Each row is a point on a landscape with many peaks, with its height.
A climber steps from a point to whichever of its 2 nearest points has the largest rise for the distance, and stops where none of them is higher. Distance is the straight distance between rows; heights are no part of it.
ratep: [-11  27   5  40   3   7  14 -23 -17 -39  23  12 -11  -8 -15  45 -36 -17
  -1   2 -35  13  19]  h=492
liged: [ 17  -5  12  -9   1  -5  20 -10  32  29  -8  22  -1 -30   5   7  -6  -1
   5 -17   6  37 -16]  h=493
Natid: [ 16  -1  -5  14  55  28  34  15   9 -19  -9  -4 -16  -1 -20  -9  28   5
  23   3 -17  13  16]  h=183
ded: [-40  -3  21 -12 -21  -9 -25 -15 -21   7  30 -25  28 -56  -2  -5  13 -26
   1  26  47 -24 -23]  h=13
tuz: [ 31 -47 -19 -71 -20 -13  13  22 -10  24 -22 -31  25   4 -15 -22  27 -11
 -13 -51  34 -28 -43]  h=142
dateg: [  3 -30   7 -16  32  25 -17   4 -53  21  -2 -14   1 -22 -25   1  52   0
   6  -7  -3 -57  17]  h=251
Nesid: [ 10  15  29 -23  18  -1  11 -19  39   7 -30 -13  14  -9  17 -12  18 -20
  12  -1   1   8  -2]  h=430
Tak: [ 64  28  39 -60  29  13  -4  -3   1   3 -14  13 -28 -39 -40  -6  34   2
  11 -40  35  11  -7]  h=382
buno: [ 30 -13 -29 -19 -25 -10 -16  27 -14  22  14  25  -2   4  -9  50 -51  52
 -21   5  -8  17  26]  h=287
digas: [  2 -12 -27  14 -11   6   9  13   6 -24  51  17   3  32  13  14 -38  -9
 -11 -25 -14  14  34]  h=318
bapi: [ 52  47  61 -39  23   8 -18 -25  34  -6 -35  -8  -9 -18 -20  31  39  -9
  -6 -36  39  18  19]  h=339
Kuv: [-31 -24  -8  41  30   3  17  23  -9 -32  -6  11  10 -11 -11  -6  16  -7
  -8  11  16 -42  23]  h=316
posa: [-16 -19  37  48  -6  -2  -9 -42  36   2  -7 -51 -12  22  24  -3 -11 -33
  23  17 -30  19 -37]  h=234
duve: [-24  25 -25   4 -21 -15   2  -3  13   4  30  34  -1  19  39  -6 -36 -17
   6  15 -50  45 -15]  h=140
lafi: [  2   2  52  -6 -21 -12 -40 -36 -33  60   0 -10  27   5 -11  51  17  26
  -2   7  16 -38  26]  h=167
midak: [  4  -9  -1  42  20  23  -6 -31   5 -37  -4 -13 -32  52  13  46 -37 -21
   1   3 -70  17  30]  h=426
futul: [ 28  -4   1  12   4   0  18  10   1  17   3  44 -27  -2  -8  61 -19  38
  -6 -18  -7  37  25]  h=267
bipub: [  4  -2  -8   7   9  34 -44 -24 -22   5  22 -46  23 -47 -31  33   6 -12
  -5  31 -47  10  34]  h=249
zub: [-32   9  -4  38  13   0  17  31  20  -7  -6  20 -13  20  33 -52  15  25
  11   8  32 -13   1]  h=405
rase: [-15  -3 -22 -25  -4  -3 -26  10 -62  -7   0   4  20  -9 -22  26  -9  18
 -18  37  -5 -52  13]  h=641
Vam: [-48   6 -14   7 -19  -9  27  -9 -20   9  37   8   4  12  17  -1  -9 -31
  12  12 -21  14 -37]  h=117
dufi: [-10 -36  -5  59  21  31   4 -17   9 -46   0 -45 -27  37  -4   9 -31 -25
   8  -3 -63   9 -18]  h=470
nilu: [  0 -31 -54 -50 -49 -22  -9  13   5  40 -21 -16  43  22  11 -22  11   2
 -23  30  12  -1 -36]  h=210
rikar: [ 20 -16  18  72   2   3  25  10  30 -27  20 -14  -7   6 -21 -22   5 -15
  16  -4  -6  29   2]  h=602
mip: [ 16  52  26 -19   0 -22   5  13  -2   0 -14  43 -29   2  12 -15 -10  30
  23  23  36   3 -28]  h=422
Vanen: [ -7 -51  -5  10  20   2 -20  23 -30  -5  -5   4  27 -13 -26   5  35   7
 -17  13  17 -56  42]  h=284
Fak: [ 23  47  37   0  12  11 -44 -24  -5  42 -19  -2 -33 -26 -20  42  19  65
   0   7  44  16  32]  h=268
ser: [-15 -21 -34  -8 -17 -23   6  16   1   6  -4  16  40   6   7  -8   4  -4
 -14  28   2 -10 -15]  h=184
rabip: [ -7 -14  13   9  18   6  29  -9  17  28 -13 -39  10  40  27  20  19   3
  19  22 -28  -4   5]  h=415
bagus: [ 49  19   9 -61  15 -10  -1  21  38  16 -57  12 -25  19  26 -46  17  27
  11 -19  27  12 -20]  h=325
Reg: [-55 -19  45  36 -18 -20  -2 -46  32  15  -7 -61   6   8  43   3   5 -39
  10  15  21 -23 -25]  h=292
kida: [ -9  24   4 -26   1 -18  -3  16 -32   2 -16  16  -2   0   2   3 -16  32
   9  36  18 -30 -11]  h=507
zonoz: [ 19  43  28  -3  -6   3 -24  -6 -62  29   6  23 -18   6 -51  45   7  56
   1 -15  19 -16  21]  h=237
Popu: [-11   0 -33 -13  11  20 -15 -12 -26 -15  26 -10  18  -2  -5  40 -15 -19
 -11  20 -67   8  30]  h=275
gumep: [ -6  11 -13  12   7 -12  65 -30  49   9 -51   3  26 -11  35  21  -3 -17
  -8  -2 -12  18 -26]  h=280
tud: [  9  26   2  -1   7 -16  27 -28  19   1 -38  21  24 -21  10  52 -18  -2
  -4  34 -22  25   2]  h=246
pusor: [-29 -28   2  -3 -13 -12   5 -26  37  41 -20 -46  34  45  52  -8  31 -32
  -3  10 -20 -11 -14]  h=490
gazub: [ 55  -2  34 -43  -1 -15   6  -2 -16  19 -28   6  27  -1 -41  23  28  20
   5 -15  23 -30   7]  h=314
lisu: [-10   3  11  26  -6   2 -33  14   1 -14  34  27 -15 -17   5  18 -35  23
  -7  -1  23   8  48]  h=209
tila: [  6 -17 -28  10   3  33   5 -11  -7 -14  58 -23  -8  11 -11  33 -33 -19
  -3 -24 -57  35  27]  h=297
rus: [ 26  -9  14 -21  12  -3  40  13   5  17 -18 -18  36  29  -8  14  29  21
  11  11   5 -23  -2]  h=361
zan: [-33  17   1 -39 -21 -15  -9  -9  12  -2  -2 -17  38  -8  19 -57  31 -33
   0  16  25 -26 -32]  h=433
pasiz: [-53 -29 -31  12   2  12 -10  -5 -60 -13  16  25 -13  -6   7  60 -20  -7
 -33 -13  13 -55  35]  h=392
Git: [ 19 -26   3   2  33  22   6  16 -13  -3  27 -12   4 -24 -35 -26  38 -21
  21 -11 -29  12   5]  h=202
dege: [ -7  -3   3 -35 -37 -26 -38   6  38  -3 -31   7  41 -15  14 -70  22 -21
 -26 -13  46 -27 -18]  h=366
felu: [-13   5  -4  13 -29 -21 -32  -5 -21 -16  36  47  13 -29  -5  41 -45  -8
 -24  18   4   3  29]  h=192
Vaget: [ 18 -10 -27 -48  28   3  20  32 -10  -3 -41  -5   4 -16 -13 -35  14  25
   0  15   8 -21 -18]  h=265
dibi: [ 12 -22 -60 -54 -11 -14   5  27  13  15 -59 -16  21   1   4 -47   1  19
 -26  20   8 -19 -29]  h=235
simot: [ 20 -37 -10  62  -2  17  18  -8  45 -27  -8 -42   6  18 -16 -11  -8 -22
   6   9 -57  38 -16]  h=530
tadaf: [-61   3 -33  43  -7   4   3  33   5 -34  36   8  -9   7  15 -66   1  -3
  -6   6  22  -9  -1]  h=461
rofa: [ 12   4  29  54  18   6 -24 -31  45 -36 -20 -21 -35   1   5 -22 -20 -32
  23  25 -40  43 -22]  h=200
nirap: [ 16  18  37 -37  24   4  15   5  15  -6 -18  18 -30 -41  -7 -41  20  -2
  17 -56  54   0 -30]  h=452
kugot: [-59 -14 -23  20  17  13 -19   4 -15 -27  12  -6  -4  20  30 -29   8 -35
  -2  20 -27 -22  19]  h=587
zosav: [ 43  36  10 -24  11   8  -9  -5 -48  12 -32   1   4 -19 -69  31  22  54
  -7   5  19 -20  14]  h=272
dabuf: [-11  43  36  29  -1   4 -41 -26  -9  16  15   6 -26 -28 -11  47 -21  44
  -2  12  26  15  37]  h=236
mez: [ 27 -26  22   7 -14 -11   4  20 -16  36  33  51 -40  -8 -13  18 -11  25
  13 -37  13  20  -5]  h=245
Gafi: [-31 -30 -22  75 -19   4  23  16  26 -19  44  -3 -15  10  -1 -43   8 -22
  -7 -23   6  20  -6]  h=526
Dos: [-19  22  12   3 -20 -18 -17 -34  -3   8  -4  16  14 -39   9  48 -34  -3
 -11  46 -17  10  12]  h=218
vozaz: [-15  18  13 -77 -23  -8 -45 -14   3  22   6 -19  14 -28  35 -47  15 -34
   8 -17  19  -1 -41]  h=553
tukam: [ 32 -42 -18 -19 -26 -42 -31  55 -48  11   3  25 -14   7 -25 -34 -10   8
 -11  -1  23 -25  -8]  h=198
Lazo: [  7 -28 -63 -15 -15   1   8  45 -21  -3   9  22 -36  16   9  22 -59  45
 -30 -24  14   2   9]  h=309
Zon: [ 45 -54 -34 -53 -41 -38  -6  39 -38  29 -21 -23  -3   5 -31 -48   7  -8
 -15 -12  33 -22 -39]  h=170
pag: [-47  -8 -23  25  20  19   9  19 -21 -35  18   7 -15  12   9  20 -17   9
 -20 -13  25 -48  45]  h=350
terut: [-29  20  32 -35 -26  -4  13 -30 -15   9  38 -39  24 -35  -1  -6  15 -44
  19  -1  27  -8 -56]  h=43
bofoz: [  2  26  25 -51  -5  -6 -24   9  11   9   5   9 -12 -36   6 -79  12  -2
  23 -18  33  10 -34]  h=574
bome: [-16  17 -14   3  43  10  56   4 -18 -26 -10  17 -14  -7 -11 -22  18 -14
  20   3 -23 -12 -23]  h=163
zug: [ -3  10   9  26  -3 -12  24 -16  10  -3  23  38 -15 -36  -6  17 -24 -26
  10  -5 -24  45 -14]  h=570
bufom: [-25  11   2 -18   9  -3  53 -19 -24   1  12   7   4 -13  -4 -16  23 -52
  24 -10 -22  -9 -58]  h=132
Sadem: [ 30  27   1 -42 -14 -20  -7  11  24  31 -20  43 -26   9  24 -52  -8  20
  18  -1   3  33 -33]  h=362
sifub: [  3 -10   4 -86  -7   7  19  13   0  -6  -9 -50  46   0  -5   4  33 -25
 -11 -68  15 -19 -40]  h=112
rop: [ 33 -22  -2 -21  35  28 -38  20 -28  12   3   3  -9 -36 -35 -12  28  23
   7   1 -14  -7  34]  h=224
kova: [-30   9 -20 -10   0  27 -45 -19 -75 -19  37  18  -5   7   0  32 -14 -15
 -28 -18  -4 -68  51]  h=448
Bobe: [-13  14 -26  21 -11   2   7 -12  59  24  -1   2 -10   6  42 -26 -12  -7
   8  17 -47  62 -14]  h=156
Kubip: [ 36  29  60   4  16  12 -13 -40  26  27 -14 -19 -12 -36 -30  44  28  23
   3 -11  39  23  23]  h=303
lelo: [-11  36  10  58  24  34  -1 -42  -8 -44  -1 -34 -45  -2 -31  61 -33   2
   2   5 -31  22  10]  h=432
lofu: [-12   3   4  54  25  40 -30 -54 -10 -29  -8 -42 -49  27  -6  62 -37  -3
 -15 -15 -46  -3  46]  h=393
vedi: [-12  24   9  43 -22 -25  42 -24  49  10 -22  14  15  25  57  22 -24  -1
   3  28 -13  33 -16]  h=320
momob: [ 21 -12 -28 -19  -4  -2   0  21  39   5 -25  28  17 -10  -9 -76  37  -8
 -11 -16   6   1 -13]  h=321
voze: [ 14  17 -14  24   4   5   9  53  18 -28  12  22  -5  23  15 -35  -4  47
   6  12  20  19  21]  h=365
gefa: [ 56   8 -24 -32  29   3  28  28  29  -2 -54  31   1   7  -6 -43  28  20
   8  -5  -1  17 -15]  h=295
lobif: [-27   2  21 -54 -15  14  16 -21  14  -4  18 -69  35 -21   4  -7  29 -54
   4 -44  15   6 -46]  h=78
Muta: [-15  12 -13  51  27  19  16  -4  56 -19 -20 -34 -26   7  29 -35  -6   2
  17  22 -30  45 -14]  h=176
Gerov: [ 14  -8 -32  39 -14  -1  20  45  20 -33  25  40   0  26  25  -7 -37  33
 -26 -28  28  18  36]  h=340
voma: [ -2  12  18  55  -4 -11  32  -6  26 -11  -3   7  -1  62  32   9  -8 -15
  18  16 -37  20  -4]  h=359
per: [ 23  14  31  11 -12   0  -4 -27 -36  38  14 -10  24  17 -55  64  22  29
   5  -9  -9 -10  29]  h=203
Kob: [-22  10 -33 -20 -20  12 -47   0 -61 -37  39   9  14 -21 -15  28 -42  19
 -34   9  21 -40  45]  h=521
gup: [ 16  10 -51 -10 -24 -11   9  64 -10 -20  12  24 -12  29  12 -30 -44  53
  -8   6  10  11  -5]  h=335
lin: [-32  -2  36  24   7 -11  -4 -13  18   6 -13 -19  15  -7  23  -2  13  -8
   7  23  26 -25  10]  h=363
Bika: [-41 -31 -16   6  -5 -12 -14  -7   2  21  -1   1  25  45  35 -37  44 -42
  -1  23 -25 -27   1]  h=583
dufu: [ 26 -26   7  13 -17 -30   8  41 -13   8   0  57 -20   5 -11 -23  -3  22
   6 -20  35  -7 -11]  h=222
dimi: [  8  -5  13  51 -13   4   2   1  19 -30  44 -15  -8  70  20   3 -34 -19
  13 -17 -30  21  24]  h=326

For each start below, name the point where the climber stops.
Vam: zug
rop: rase
lafi: kugot
lisu: bofoz
nilu: rase
per: kugot
